Each row is a point on a tangle of strands that fork, close into loops and nearly touch. The rows are in no order.
In the rows, 128 means zero.
Two points are linked if the straight distance between their rows is under 139. Some points are linked to none.
z_595: [173 113 130 165 129 174 137 134 121 156 132 124 134 158 100 112 161 151
 160 167 144 119 128  98 161 145 116 147 171 174 180 118]
z_44: [123 110 120 122  52 149 112  96 190 149 139 107 131 125 121 113 159 166
 165 102 131 137 172 109 129 146 155 149 145  81 112 147]
z_745: [130  94 121 120 171 183 109 106  91 164 131  98  89  73 109 140 123 140
 123 127 110 163  94 145  96 134 147 105 134 161 134 163]
z_682: [148 157 146 186 184 167 173 138  83 131 129 105 116 127 122 139 126  98
 159 143 137 102 114 109 129 144 140  99  77 221 178 119]
z_695: [102 104 181 120 100 135 127 102 151  98 117 136 121 136 127  77 121 128
 100 112 132 110 135 141  94 113 138 123 141  64  71 148]
z_755: [189 124 155 113 149 136 145 120 123  51  87 142 130 177 146 100  82  86
 129 106 155  85  75  96 109  95 123 141 100 129 139 140]
z_396: [ 98 126 182 124  95 144 113 133 143 131  70 114  92 133 132 122 147 107
 142 167 162  83 172 147 130 176 109 111  91 155 116 185]
z_416: [173 136  90 100 116  99 128 124 165 123 141 124 168 157 130 122 162 161
 157 121 125 103 135 110 168 110 125 187 136 103 150  89]
z_531: [ 95 162 120  86  79  83  93 122 156 151  99 184 128 133 115 185 168 106
 118 153 149  88 172 141 143 150 116 155 156  97 131 122]
z_325: [ 76 139 108 162  99 142 122 110 159 190 158 116 110 114  89 169 177 129
 134 116 142 109 168  87 146 178 157 129 136 150 166 153]
z_788: [114 146  80 155 136 101 133 129 147 127 163  69 153 113 145 139 157 172
 126  92 106 186  96 107 151  99 158 151  94 162 172  99]
z_500: [134 142 176  91 143  89 171 138 123  95 151 105 137  94 170  77  87 127
 123 139 122 170 162 163 147  54 125 128  93  65  85  83]
z_295: [ 79 155 107 162  86 123 148 143 166 167 168 137 132 106 103 148 174 155
 166 147 171 133 183 109 181 165 151 133 143 132 154 110]
z_107: [136 127 100 148 160 125 129 129  83 195 161 134 138 136 102 160 143 128
 100 117  67 107 148 137 101 147 119 133 161 167 147 104]
z_319: [136 111 120 120 142 130 121 151 117 191 147  80 166  98 136 156 151 139
 145 120  56 179 167 169 116 102 145 117 136 135 163 102]
z_278: [ 93 171 112 156 119  71 157 156 134 101 171 104 163 123 150 106 124 175
 107 104 115 196 118 128 163 101 144 128 104 137 127  84]
z_254: [128 154 147 122 108  87 148 124  72 117 173 162 123  76 100 123 101 112
 116 174 112 158 185 149 140 114 116 128 154 100  78  74]
z_237: [ 88 121 154 130  57 105 124 161 172  87  64 165 118 137 159 139 119 112
 132 154 205 136 125 130 152 151 114 146 141 115 129 156]
z_851: [200 101 141 104 194 188 133 118 133 125 111  67 105 142 139  95 109 150
 137 105 113 102 110 121 100 116 124 127  69 145 151 160]
z_549: [145 127 154 181 199 179 141 148  76 152 139  49 142 103 134 101 159 138
 137 149  96 134 152 173 126 123 139  81 104 186 131 121]
z_582: [132 123 156 122 105 122 155 147 120 153 133 180 106 108 128 135 161 110
 173 224 166 118 194 132 191 136 116 143 150 146 149  77]
z_103: [154 115 126  94 184 128 133 107 113  98 120 115 129 104 128 120 113  96
 103 104 117 117  99 162  78  75 130 145 108  86 101 141]
z_50: [ 99 102 129  82 122 122 104  92 159  89  62 178 119 168 117 130  94  45
 107 102 133  75  68  97  70 114  98 110 123 100  91 152]
z_358: [ 94 137 110 119  98 128 113  85 150  91 159 103 111  96 132 150 129 156
 120  75 126 190 111 115 111 112 178 144 100 116 118 141]
z_421: [135  85 191 127  98  98 158 170 113 147 161 116 173 116 135  79 116 137
 103  88 100 189 148 159 101  83 133 108 135  86 121 116]
z_822: [142 132 150 165 172 142 133 134 101 156 104  82 113 139 134 112 135 140
 116 136 117 118 109 150 129 148 114 110  83 204 150 151]
z_720: [ 77 127  60 122 107 108  76 101 157 136 148 158 139 144  93 166 124 139
 103  85  93 142  91 103 113 132 132 124 171  79  86 133]
z_491: [ 92 152 119 143  77  92 114 166 146 130  73 165 149 159 166 136 162 103
 137 160 179  91 138 119 162 169  99 115 152 152 156 157]
z_331: [107  79 115 101 147 189 117 105 156 127 105 106  99  80 121  99 126 147
 133 113 164 173  52 135  98 120 131  93 143  95 101 187]
z_872: [202 142 112 108 185 206 130 103  91  56 158  98 153 137 131 137 107 133
 147 135 131 112 120 125 112 101 143 128 134 126 152 135]
z_696: [ 91 178 136 172 122  86 145 155  98  97 148 146 141 150 141 109 111 152
  78 116 129 168 100 143 140 124 139  93 115 136  92 118]
z_754: [165 107 150 100 124  50 151 136 127 131 139 154 107 130 117  97 121 109
  97  79 111 111 119  98 126 117 101 198  81  98 128  93]
z_668: [123  79 100 111 159 182  91 136 164 197 116  52 142 107 137 110 152 153
 148 127  96 169 113 156 117 122 118 108 164 119 141 171]
z_369: [132  87 130 161 111 142 131 149 115 121 123 161 145 158 123  63 134 148
  92 111 148 162  77 132 132  97 103 142 203 113 115 132]
z_448: [ 61 199  95 124 121  25 123 148 116 150 143 167 131 131 117 177 124 117
  93 152 126 124 176 130 141 164 118 116 132 101 111 105]
z_725: [ 52 132 113 141  62 132  87  92 141 119 137 156 140 137 110 155 136 147
  97 118 146 167 119 144 120 146 144 117 175 103  96 158]
z_348: [152 113 148 131  95 123 143 117  79  97 144 168  96 107 103 125 112 122
 106 122 145 189  93 114 136 100 147 168 132 156 151 115]
z_384: [159  81 189 156 137 180 125 107  55 136 165 149  96  80  99 116 142 106
 136 145 104 118 170 164  95 132 157 109 147 148  98 119]
z_376: [ 90 137 147 133 138 131 126 146 110  77 142  93 163  95 166  93 133 156
 146 116 141 184 146 177 126  87 164  98 124  80  64 143]
z_948: [125 109 151 143 109  97 143 158 148 166 121 129  83 107 146 122 150 140
 116 120 176 158 140 115 159 185 118 176  81 156 189 148]
z_545: [169 117 139 101 173 149 130 132 167 149  77  40 113 124 156  92 147 153
 144 137 126 119 122 166 124 114 121 148  74 135 150 160]
z_911: [157  79  83  90 138 154 125 137 186 167  98 124 100 139 132 126 123 153
 138  96 141 150  19  88 140 147 104 141 114 141 169 144]
z_230: [109 144 150 108  93  62 157 176 148  72 101 169 118 119 175 149  98 126
 127 160 193 175 121 124 174 128 122 160 115 127 147 110]
z_48: [158 157  61 130 110 113 114 111 131 111 162 159 169 154  72 160 160 144
 142 125 129 134 118  74 161 109 125 169 182 114 142  91]
z_564: [142  92  89  89 150 163 106 143 161 153  96 144 107 141 122 132 112 126
 127 103 127 111  13 126  94 151  95  84 136 135 123 149]
z_101: [126  96  96 121 127 120 117 131 147 169 126  90 120 103 156 134 138 161
 120  87  92 199  87 141 127 106 141 165  91 148 178 125]
z_367: [118 101 132 102 125 146 104  80 175 110  86 145 122 159 118 121 122 114
 118 116 144  79 104 138  81  97 114 129 159  71  91 159]
z_361: [163 149  75 142 175 171 101 127 137 119 113  97 177 205 136 133 136 154
 142 143 112  79 108 119 133 136 121 108 145 144 141 138]
z_443: [ 82 122 182 141 104 153 111  96  92  97 147 144 113  95 118 109 127 129
 108 130 132 131 153 165  95 126 159  89 143  96  60 158]
z_819: [132 101 159 173  65 149 139 140 139 127 137 157 122 167 117  62 137 170
 120 120 146 138 134 115 155 139 128 129 167 112 110 138]
z_592: [132 149 175 116 102  90 165 164 111  86  79 146 127 127 180 123 114  87
 147 165 169 126 117 123 161 122 118 143  98 167 164 119]
z_925: [127 100  54  82 151 149  90 125 175 139 164 143 124 129 130 161  96 176
 118  47  83 112  46  87 104 153 136  93 116  94 116 121]
z_312: [137 160 144 120 146  68 170 154 154  94  95 124 143 157 141  72 109 115
 121 143 124  91 124 133 139  84  82 137 102  60  79  95]
z_164: [ 75 153 147 176 101 172 121 120 141 110 126  96 114 106 114 146 149 139
 150 153 164 165 142 110 158 156 169 102  99 160 126 163]
z_58: [181 111 135 125 171 214 113  92 119 119 155  97 100 135 115 115  89 159
 131 122 115  98 124  90  93 156 145  89 117 143 125 175]
z_733: [113 103 163  93 139 142 108 111 111  87 113 134 118  63 127 134 142  98
 130 171 148 134 150 210 120  76 134 139 155  85  85 123]
z_168: [167 142 121 146 137  98 164 154  78  62 175 111 183 108 117  75 113 153
 112 106 134 180  99 125 144  65 127 137 148 107 100  93]
z_593: [119 162 173  73 108 117 131  77 144  90 133 128  88  72 139 145 122 121
 143 140 152 115 172 151 120 123 178 145  63 109  93 130]
z_6: [112 181 120 147 154 145 172 131 164 142 155  64 117 115 129 139 159 165
 174 117 134 116 161  90 151 139 177 119  57 163 146 116]
z_202: [135 137 170  96 118  98 125 100  79  89 133 158 106  62 105 137 101  77
  98 161 131 134 145 175 104  89 127 155 125  89  93  99]
z_666: [159 108 177 144 112 161 129 104  86 161 114 159 100 114 100 123 146 113
 131 154 123  78 154 138 119 149 122 130 150 155 140 124]
z_184: [106 139 115  89 106  78 111 144 142 125  81 158 136 120 119 163 143  92
 113 181 130 111 141 159 149  94  92 174 154  83 108  97]
z_783: [107 180 127 195 140 150 171 145 115 143 141 134 159 167 110 129 144 131
 166 165 124  72 162 126 154 159 141  83 162 169 121 117]
z_958: [128 167 104 129 174  91 114 108 108 119 152 110 136 141 124 157 109 141
  90  77  65 114 121 121  83 127 140 105  95 124  98 127]
z_25: [118  83 100 121 133 146 122 144  97 109 159  95 166  77 136 115 144 155
 130  90 136 221  98 162 117  56 142 138 184 106 132 125]
z_108: [184 150 161 107 120  82 169 101  93 126 171 156 103 118 100 121 114 112
 130 100 109 102 174 101 114 129 138 168  96 117 131  84]
z_188: [166 173 115 120 125 110 146 118  91  62 130 158 166 135 119 163 111  65
 157 145 134 111 115  85 141 117 146 149 153 159 167  98]
z_363: [141 117 116 129 138  73 112 123 132 115 121 163 130 133  73 114 101  89
  96  96 110 128  83  95 110 100  86 184 116  57 111  98]
z_433: [ 61 159 107 138  90  89 103 132 144  82  78 147 129 142 162 179 111  93
  97  97 156 155  80 118 120 145 138 114  90 149 139 175]
z_614: [123 192 118 114 151  58 169 127  86 152 151 149 121 101 120 176 128  93
 129 152 121 110 170 126 155 124 130 143  85 161 150  80]
z_679: [162 119  81 120 167 113  91 128 161 158 125 145 145 212 135 126 117 149
 124  75 105  42 108  87 134 157  74 124 110 124 127 138]
z_388: [151  51 109  99  99 155 113 122 129 127 161 123 148 105 110 100 134 139
 140  93 137 182 110 132 119  81 140 156 204  80 123 117]
z_149: [151 113  95 122 148 192 111  83 144 174 172  95 108 111  82 181 125 148
 163 126 104 102 169  91 104 158 155 140 143 148 156 129]
z_419: [104 137 147 171 142 145 126 149 155 160 118  41 137 121 170  77 146 171
 125 129 103 162 145 162 140 153 135  97  86 132 118 153]
z_901: [185  76 139 123 105 158 123 143 145 156 149  87 131 140 135  83 139 179
 153  83 103 156 132  93 140 122 140 158 134 116 155 130]
z_773: [106 101 133 153 116 161 102 156 110 150  59 139 119 139 133 136 133 107
 129 168 148 143  74 144 136 143  92 106 169 183 164 185]
z_530: [166  78 202 119 119 174 114 133 148 176 135  83 112  86 137  95 166 126
 163 154  91 136 205 157 131 131 141 122 128 104 119 126]
z_450: [ 50 127 102 138  72 105  97 130 153 150 137 128 140  98 134 174 163 155
 109 132 131 182 150 145 138 150 141 152 158 130 138 125]
z_46: [111  81 141 133 116 173  79 133 147 198  70 108  83 116 115 113 141 120
 106 169 138 145 115 164 150 171  80 121 149 150 135 189]
z_183: [114 151 101 128 105 157 104 104 109 132 104 151 141 132 105 188 138  60
 165 157 133  87 126  95 118 160 143 123 181 177 167 158]
z_73: [172 109  90 106 127 169 104  94 145 135 160 117 145 142 100 150 133 157
 152 125  91  88 174 118 104 131 135 143 185  89 131 116]
z_598: [154  95 113 116  90 150 123 136 160 137  83 150 117 148 138 123 144 121
 148 128 167 145  61  90 164 137 108 172 140 144 194 157]
z_239: [110 145 138 108 114 148 109  86 129  98  86 120  95 100 135 171 115  92
 155 122 164 156  92 105 106 135 171 133  79 166 168 187]
z_619: [156 185 128 158 163  95 181 152  90 146 139 138 127 136 127 145 146  94
 137 124 148 102 128 101 152 129 136 142  88 194 194  88]
z_357: [ 97 151  90 113 141  38 108 164 165 145 109 115 163 134 148 145 130 123
  92 108  99 132 112 159 152 110 103 164  97  88 115  94]
z_134: [118 117 188 145 110 138 147 119  88 111 172 166  96  92 141 103 110 124
 141 181 144 164 180 158 152 114 144 109 135 135  80  84]
z_436: [ 91 154 111 163 102 171 107 100 105 129 103 155 134 159 105 166 116  80
 145 120 122  90 108  76  93 176 139  67 172 169 133 195]
z_337: [148  87 151 139 122 136 130 124  92 148 119 168  82 145 114 108 107 121
  98 100 132 139  76 130 110 124 121 145 133 165 143 150]
z_985: [ 88 134 130 139 138  83 143 179 128  90 128 151 144 127 171 103  81 143
 107 194 156 184 153 175 172  95  93 116 171  97  88  89]
z_282: [105 140 121 150 163 171 128 103 127 189 145  83  93 109  78 182 153 116
 153 138 115  88 165 115 127 159 155 128  98 165 152 143]
z_240: [144  89 146 117 146 164 105 136 110 128 128  96 142  69 139 113 164 136
 158 169 146 172 148 189 138  87 148 146 151 111 124 114]
z_699: [145 158 113 177 186 143 146 147  92 139 166  81 181 129 140 116 148 153
 130 154  74 117 156 185 121 124 128  88 141 153 112 101]
z_576: [ 97 145 152 113 117  84 175 115 149 131 182 124 101 133 182  95  82 146
 154 156 137 158 229 118 170 117 135 113  83 121  98  92]
z_391: [153 145 124 172 143  96 140 124 101 102 148 153 122 174 124 106 103 144
  88  55 112 138  79  73 124 129 145 125  79 154 130 126]
z_989: [ 61 165 112 111 105  76 114 122 150 148 118 147 116 102 141 194 143 125
 117 139 152 137 177 162 137 164 141 150 117 125 138 121]
z_561: [141 176  67  94 142  99  87 107 150 124 123 141 169 164 101 176 158 112
 140 135  92  51 153 104 124 126 112 146 137  79 113 114]
z_260: [111 149 105 106 149 116  97 116  99  76  59 140 151 141 126 154  86  36
  96 125 113  91  70 129  87  94 106 109 137 121 105 156]
z_959: [ 61 144 145 171 139 156 110 111  81 131 146 111 119 108 111 145 138 141
 115 133 103 143 154 169  96 145 165  71 126 147  87 136]
z_246: [112 124  92 138 139 120 120 158 135 218 149  90 139 124 126 162 175 145
 126 123  79 131 166 150 137 150 118 155 142 166 182 105]
z_42: [139  96 118 139 169 135 116 144 137 168 124 102 132 192 148  98  96 165
  88  64  69 100  87 126  71 140  97  84 110 139 112 155]
z_398: [138 169 159 139 115 126 171 120 134 114 144 114 126 133 142  96 136 160
 161 149 148 119 155 111 156 134 157 123  86 151 129 102]
z_499: [129 106 134 159 138 158 114 133 146 144 106 113 131 187 134  62 118 159
 107 110 120 105  89 128 110 148 114  91 144 129  98 183]
z_61: [ 98 181 162 106  73  91 145 109 139  85 126 168  96 123 153 146 110 128
 138 126 187 113 168 106 130 159 163 118  64 115 106 144]
z_827: [139  98 157 101 120  81 144 160 142 166  77 133  89 144 162 122 158 117
 112 133 165  92 124 144 149 147  77 179  76 164 171 136]
z_833: [107 125 121 113  97 176  86  88  83 113  83 162 117  97 115 181 115  65
 142 160 144 131 110 139 100 132 144 116 178 149 142 158]
z_452: [209 141 113 102 162 143 143 105  77  43 129 143 151 106 113 140 106  89
 149 153 138 106 108 139 125  80 112 166 151 122 163 108]
z_464: [128 115 175  97 119 135 125  83 127 130 154  89 112  87 131 130 129 125
 148 111  88 126 190 160  91 117 184 110  84 108  87 128]
z_724: [118  65 129  95 124 181 120 106 141 119  80 159  98  98 115 109 129 103
 130 147 172 160  68 157 100  91 106 138 182 107 121 161]
z_359: [134 159  72 163 154 110 114 124  92 107 192 123 172 149  98 147 126 154
  98 106  72 133 123  97 114 119 139 106 164 120 110 101]
z_200: [135  80 179  80 116 112 161 132 158  97  52 143  93 148 131  99 136  63
 116 137 165  62 123 129 105  88  84 164 110 102 122 117]
z_334: [141  99  85 102 134 120  97 131 142 178  95 165 125 148 115 156 143 113
 113 130 104 113  84 138 128 125  94 160 163 134 149 121]
z_651: [ 75 180 129 136 110  37 150 148 119 180 172 139 117 135 140 138 104 136
  96 114  94 126 194 115 135 165 130 107 110 105  78 104]
z_919: [162 127 145 147 118  78 154 130 105 196 140 180  93 152 117 114 164 118
 114 103 150  63 159  90 142 171 114 143 130 159 175 124]
z_96: [ 83 148 179 136 106 104 140 156 136 113  97 135  90 128 165 144 113  93
 164 195 197 102 184 130 159 178 120  85  89 173 132 146]
z_816: [162  82 182 115 147 171 114 118 155 177 108  55  89  85 132  86 151 130
 144 122 109 142 155 143 136 144 136 155  78 132 139 162]
z_224: [160 152 134 203 133 197 167 132  92 103 141 140 162 158  87 138 137 116
 173 180 153  96 142 103 147 151 127 105 183 179 165 122]
z_645: [147 116 185 119  98 103 159 150  97 160 182 130 137  91 125 110 107 122
 130 117  81 172 193 145 118 110 145 120 142 103 114  79]
z_704: [ 96 172 134 109 170  89 183 136 122 112 137 140 110 127 182 156  81 104
 165 192 169 146 184 144 175 112 130 106  70 179 133  96]
z_374: [130 123 116  88 148 102 111 140  99 158  84 132 141 110 118 159 146  94
  90 164  99 111 139 216 122  88  90 171 154 127 122 102]
z_34: [131 131  96 153 108 140 106 116 110 134 118 203 136 187 111 153 108 118
 116  99 117  97  80  65 113 172 120  86 169 151 134 160]
z_557: [ 99 150 148 158  91  65 132 146 128 111  98 186 124 186 132 110 114  93
  82  88 153  95  99  92 134 159  97 115 115 120 107 152]
z_135: [182 106 184 139 144 188 137 109  83 152 128 137  87  97  81 152 129  75
 162 168 141 105 156 108 136 155 145 136 110 189 169 131]
z_178: [143 121 120  80  84 154 106  89 167 137 152  89 165 107 116 132 155 145
 170 127  99 124 194 145 110 111 160 137 170  61  97 117]
z_926: [156  90 114  78  91 124 122 130 198 147  99 120 136 128 138 122 166 131
 142 134 137 128 134 133 155  98 118 214 138  82 148 111]
z_15: [ 89 106 151 151  66 156 110 124 193 122  79 136 108 135 146 106 142 147
 115 136 182 130 125 129 136 165 116 140 135  91 120 188]
z_236: [122 166  94  96 152  51 128 129 114 147 136 125 141 105 135 182 140 114
 109 110 100 148 124 139 145 113 134 183  88 135 157  82]
z_10: [136 111 155 107  92 153  96 118 136 114  43 128 121 141 133 140 154  89
 162 162 146  50 139 132 137 140  93 124 145 146 141 173]
z_204: [103 167  71 134 121  83 146 147 156 200 169 118 161 130 124 162 185 142
 154 131 121 106 178 126 166 142 145 155 142 137 159  77]
z_890: [117 112 100 122 113 133 117  91 182 143 121  85  89 103 144 129 135 163
 126  82 130 182  92 104 121 148 152 148  66 124 153 170]
z_465: [ 92 176  99 169 116 135 105 141 137 151  87 142 174 179 128 150 171 134
 141 165 125  89 131 144 150 160 110  93 162 163 132 140]
z_766: [101 138 119 170 107  98 129 137 163 165 124 118 127 165 156 111 155 171
 120  92 129 113 154 113 137 189 127 119  95 141 132 150]
z_910: [115 146 121  93  99 116 123 124 155  92 151 102 174 100 134 101 136 145
 144 148 127 147 170 168 138  83 153 122 157  53  69 111]
z_807: [182 109 177 102 114 138 164 130 160  90  69 135 123 163 156  93 132 107
 158 134 159  74 108  96 137 105 110 164 102 123 147 135]
z_621: [133 113 115 120 147 161 113 112 124  85 123  97 153 107 136 111 139 150
 141 123 172 182  85 154 137  67 154 139 140 120 135 139]
z_305: [155 105  72  95 146 159  81 107 183 131 132 142 132 192 122 142 105 154
 137  92 100  81  87  78 115 139 110 121 141  85 101 139]
z_98: [182 158 135 123 138 104 146 107 116  66 130 128 134 153 141 130 109 130
 134  81 141 134  81  84 121 110 151 159  70 141 157 131]
z_20: [125 119  61  95 151 143 110  98 109 155 154 159  97  94  94 210 109 140
 110 109  97 138  67  97  89 147 142 113 124 162 154 124]
z_888: [131  73 145  81 145 100 131 137 141 143  65 137 111 137 125 115 141  77
  85 135 133 102 118 181 104  90  67 183 122 125 128 104]
z_257: [111 138 139 201 156 167 164 132  62 116 160 109 116  95 105 144 149 123
 127 138 134 171  98 132 128 121 162 107 109 210 160 115]
z_520: [153  95 153 106  80 101 162 151 156 156 153 116 133 113 156  92 141 151
 145  75 116 173 164 112 148 128 147 179 104 111 161 100]
z_781: [130 113  81 149 181 190 114  96  77 150 182 118 131 106  92 189 120 121
 114 130  63 110 146 143  78 143 135  99 174 161 129 109]
z_411: [123 125 103 108 154 188 120  91 127 151 139 116  78  78  97 183 120 141
 140 120 117 144  78  92  94 170 159  80 110 177 155 164]
z_558: [101 120 119 117 130 107 120 156 170 134  88  96 146 140 168 109 140 141
  94 122 133 160 109 185 133 103 122 151 114 111 121 125]
z_242: [134 118 155 127 146  73 169 180 106 106 157 100 164 101 137  47 103 125
 112 114 126 195 124 162 127  57 112 147 143  59  97  86]
z_993: [ 94 115 163 157 109 149 115 158 173 131  86  86 121 130 164  90 155 168
 129 164 164 152 138 174 170 172 103 113 123 122 116 169]
z_538: [ 96 122 173 119  97  54 137 180 129 137  82 156  93 147 177 133 123 110
  82 129 183  92 144 154 134 189  82 122  77 171 141 154]
z_249: [ 96 164 160 176 138 129 175 150 125 121 125 123 110 139 157 124 111 119
 179 193 169 125 171 117 175 141 147  78  87 184 133 103]
z_716: [145 159 117 156 125 154 133 124  85  56 138 132 173 116 122 138 138 135
 150 163 162 181 109 138 152  83 149 127 171 150 150 110]
z_225: [145 150 179 109 135 115 178 117 128  81 149 117 101 118 186  68  98 151
 155 155 139 146 165 140 162  96 156 112  72 115  84 100]
z_898: [164 189  65 175 167 105 113 142  94  95 150 148 189 195  95 154 111 127
 109 127  82  73 103  92 134 141 101 118 139 132 128 104]
z_843: [147 149 104  86 119  68 101  98 131 168 125 174 122 139 106 181 162  95
 133 114 131  51 162 109 115 152 117 161 131 113 155 122]
z_36: [144 124 101 121 114 182  96  99 165  79  77 121 144 162 136 127 109 121
 164 120 150 120  61  92 121 124 136 103 148 118 137 180]
z_497: [ 92 114 159 135 141  86 141 193 122 101  78 159 127 133 161 101 102 112
  85 186 159 147 113 197 144 113  73 140 134 127 103 102]
z_270: [ 96 106 154 154 154 158 104 121 104 193 132  84  95  80 108 156 147 117
 129 127  88 144 160 151 108 149 151 104  97 171 116 135]
z_578: [ 79 188 128 149 123 114 151  97 153 153 182 104 111 106 128 162 138 140
 155 101 152  88 189 103 132 158 194 103  42 142 119 123]
z_800: [ 97  69 118 152 131 146 128 125 123 107 125 177 118 145 124  81  98 130
  85  90 159 189  37 115  90 109 116 107 167 114 107 145]
z_584: [121 105 126 108  55 126 112 126 201 144 122 121 133 102 148 134 182 160
 160 159 161 141 176 142 175 145 126 173 153  85 142 123]
z_821: [202  99 133 119 180 216 132 109 107 150 159  82  99 101  89 154 129 119
 150 146 105 100 159 102 110 151 138 149 130 167 177 121]
z_613: [ 73 152 116 135 123 112 121 159 147 176 121 100 157 140 164 125 147 153
 135 168  90 121 179 190 141 139 123 104 142 122  98 117]
z_904: [109 127 137 117 123 133 155 145 112 138 147 137 102  77 120 174 146  98
 172 190 154 166 172 154 175 122 155 174 114 163 157  62]
z_677: [ 99 125 159 173 118 111 157 149  73 117 167 144 106 102 127 135 133 136
 102 125 145 189 115 120 150 133 151 150 107 199 165 101]
z_327: [117 143 174 131 122 131 149 177 123  90  58 129 144 124 177 104 123 111
 141 200 171 126 114 182 162  96  98 120 131 147 140 114]
z_896: [ 89 171 151 175 107  55 160 163 108 141 166 174 112 159 151 109 113 154
  81 118 130 127 155 116 139 181 124  95 112 146 100 118]
z_356: [102  97 151 161 124 145 123 150 101 148  86 140  82 145 143  95 104 136
  89 114 144 176  54 127 124 155 110 106 114 184 160 179]
z_432: [107 137 168 164 127 117 170 155 127 146 162 111  82  84 140 144 146 141
 142 131 169 168 147 101 176 160 163 156  54 181 181 116]
z_694: [145 205  93 156 143  79 144 138  85  88 125 169 178 159 103 155 128  71
 131 163 119  71 141 101 139 132 110 106 151 133 127 105]
z_503: [179 131  83  70 174 241 111 113 115  85 141 114 120 134 130 162  91 140
 141 130 127  98  89 100  84 133 130  73 137 120 131 164]
z_182: [151  63 136 130 155 162 137 135 113 112 156 139 164 134 105  68 125 127
 117 102 105 117 129 140  75  79 114 115 203  54  78 131]
z_747: [172 141  90 102 162 151 111 100  95  60 118 168 146 138 103 171  64  69
 116 125 112  81  77 112  81 111 109 104 149 101 121 149]
z_4: [152 141 142 129 136  95 129 132  92 127 103 152 132 160 102 118 118 100
  77 120  91  76 124 145 114 119  92 136 130 116  93 126]
z_559: [ 83 134 137 163  91  82 178 183 144 143 192 148 120 129 174  99 115 181
 135 137 166 188 178 100 179 151 132 134 116 152 135  89]
z_701: [126 147  94 101 152 102  93  97 116 109 112 149 122 168 131 173 100 105
 114  77 103  90  76  97  97 140 121 100  86 150 117 163]
z_952: [ 90 204 134 137  88 104 140  97 163 126 141 141 122 137 147 153 145 112
 167 114 178  79 168  88 133 174 161  92  74 129 130 163]
z_635: [156 158  86 122 178 103 106 156 139 130 138  92 196 172 122 120 117 134
 110 104  53  81 141 148 102 107  94 131 141  72  92 104]
z_526: [167  64  86  79 143 177 114 100 157 117 161 141 114 118 101 119 109 148
 144  94 132 141  82 104  96 100 142 137 169  79 123 127]
z_628: [149  58 179 168  99 200 117 127 123 156 127 132 109 124 116  52 138 151
 131 131 120 131 149 131 118 138 130 106 176 116 102 160]
z_206: [114  90 104 137 142 147 109 149 173 160 100  87 178 137 161  80 165 152
 124 122 115 143 118 178 112  87 112 125 173  92 123 142]
z_387: [105 148  63 134 113  95  87 119 130 152 170 126 180 131  89 177 158 149
 115 109  57 147 141 131 116 122 129 124 190  96 107  96]
z_296: [185 102 157 157 150 195 113 129 144 161 113  86 137 161 126  66 146 172
 138 139 109  96 151 133 126 140 117 110 162 123 121 162]
z_644: [187 162 116 125 185 117 147 153 130 115 145  80 189 151 148  92 126 150
 130 140  81  93 152 157 133  99 118 116 127 107 112  86]
z_676: [105 122 197 123  72 117 149 122 127  97 132 182  75 104 134 111 115 136
 130 155 166 126 164 121 147 150 144 133 120 121 102 114]
z_496: [119 139 141 131  92  92 154 160 125 135 129 177 134 142 148 110 129 143
 122 198 160 130 173 143 183 120  99 133 175 112 107  93]
z_615: [ 62 140 146 160 124  88 160 152 129 113 182 133 107 125 176 122  78 166
 140 165 156 202 197 134 176 144 146  92 111 137  86  92]
z_118: [153 126  52  72 164 143  94 105 121 120 191 146 128 120  97 192  81 142
 110  76  71 131  91  81  86 136 137 117 133 104 130 100]
z_702: [179 127 143 182 149 166 154 146 144 159 143  82 136 167 116  61 146 178
 153 136 122  91 162  84 150 171 131 124 126 167 163 135]
z_529: [117 112 124  84 131 158 103  84  98  99  91 153 106  78 110 157  97  91
 117 126 152 147  57 159  80  97 140 119 152 134 112 166]
z_329: [158  93 142 156 118 151 144 118 132 126 159 108 108 129 137  78 116 189
 129  83 130 181  90  74 132 127 140 129 111 159 157 149]
z_894: [169 126  87 109 146 165 113 135  95  95 137 182 127 165 109 165  65 102
 110 106 102  93  36  84  97 150 106  74 167 140 126 132]
z_551: [128 110 140 133 142 163 105 128 169 170 145  35 149 108 144 117 142 170
 148  94  82 171 156 131 112 133 146  87  99 111 141 172]
z_252: [170 118 109 128 157 126 118 133 114  79 165 129 176 140  73  83 102 119
 114 123  93 110 139 119  89  88  94 135 188  18  72 103]
z_648: [ 89 178 107 113  87 124  99  93 132  74 108 146 130 113 117 180 122 114
 126 111 154 158  98 109 127 128 176 139 108 133 140 157]
z_631: [163  93 114 103 185 165 139 132  96 114 125 157 116 147 120 109  67 115
  95  89 121 107  36 126  77 127 102  80 147 140 109 145]
z_757: [120 142  96 112 144  76 100 105 122 110 114 182 122 148  94 157  89  95
 101  69 115 130  56  79 119 119 100 147  94  99 116 139]
z_389: [142 130 146  97  88  77 148 134 176 141 146 139 142 139 135  81 124 124
 123  85 102 128 166 117 141 117 118 171 118  60 101 102]
z_35: [185 109  99 131 198 126 126 146 125  90 116 115 179 162 106 104 117 100
 107 135  97  79 115 152  98  73  66 147 165  61  98 105]

A piece is two or more points that can be reached from each other along the links. Count, over all rows, the pieces, the separate loops (a circle has one, a figure eight two, a Y none), the forks (points with three links) and the tips (points with one).
pieces => 4
loops => 1
forks => 22
tips => 28

How many points has the smallest loop of links through each point below? Write 0 if it is on no loop.
z_952 => 13
z_50 => 0
z_503 => 0
z_592 => 0

Name the points in between on the shortest way along the links from the first point to the second, in order.
z_807; z_389 => z_200 > z_888 > z_374 > z_184 > z_531 > z_989 > z_450 > z_725 > z_720 > z_387 > z_359 > z_958 > z_701 > z_757 > z_363 > z_754
z_356; z_497 => z_337 > z_348 > z_677 > z_257 > z_682 > z_619 > z_614 > z_236 > z_357 > z_558 > z_206 > z_668 > z_551 > z_419 > z_993 > z_15 > z_237 > z_230 > z_592 > z_327
z_631; z_319 => z_894 > z_747 > z_260 > z_50 > z_367 > z_695 > z_443 > z_959 > z_270 > z_282 > z_325 > z_295 > z_204 > z_246
z_242; z_388 => z_421 > z_645 > z_254 > z_202 > z_733 > z_240 > z_621 > z_25
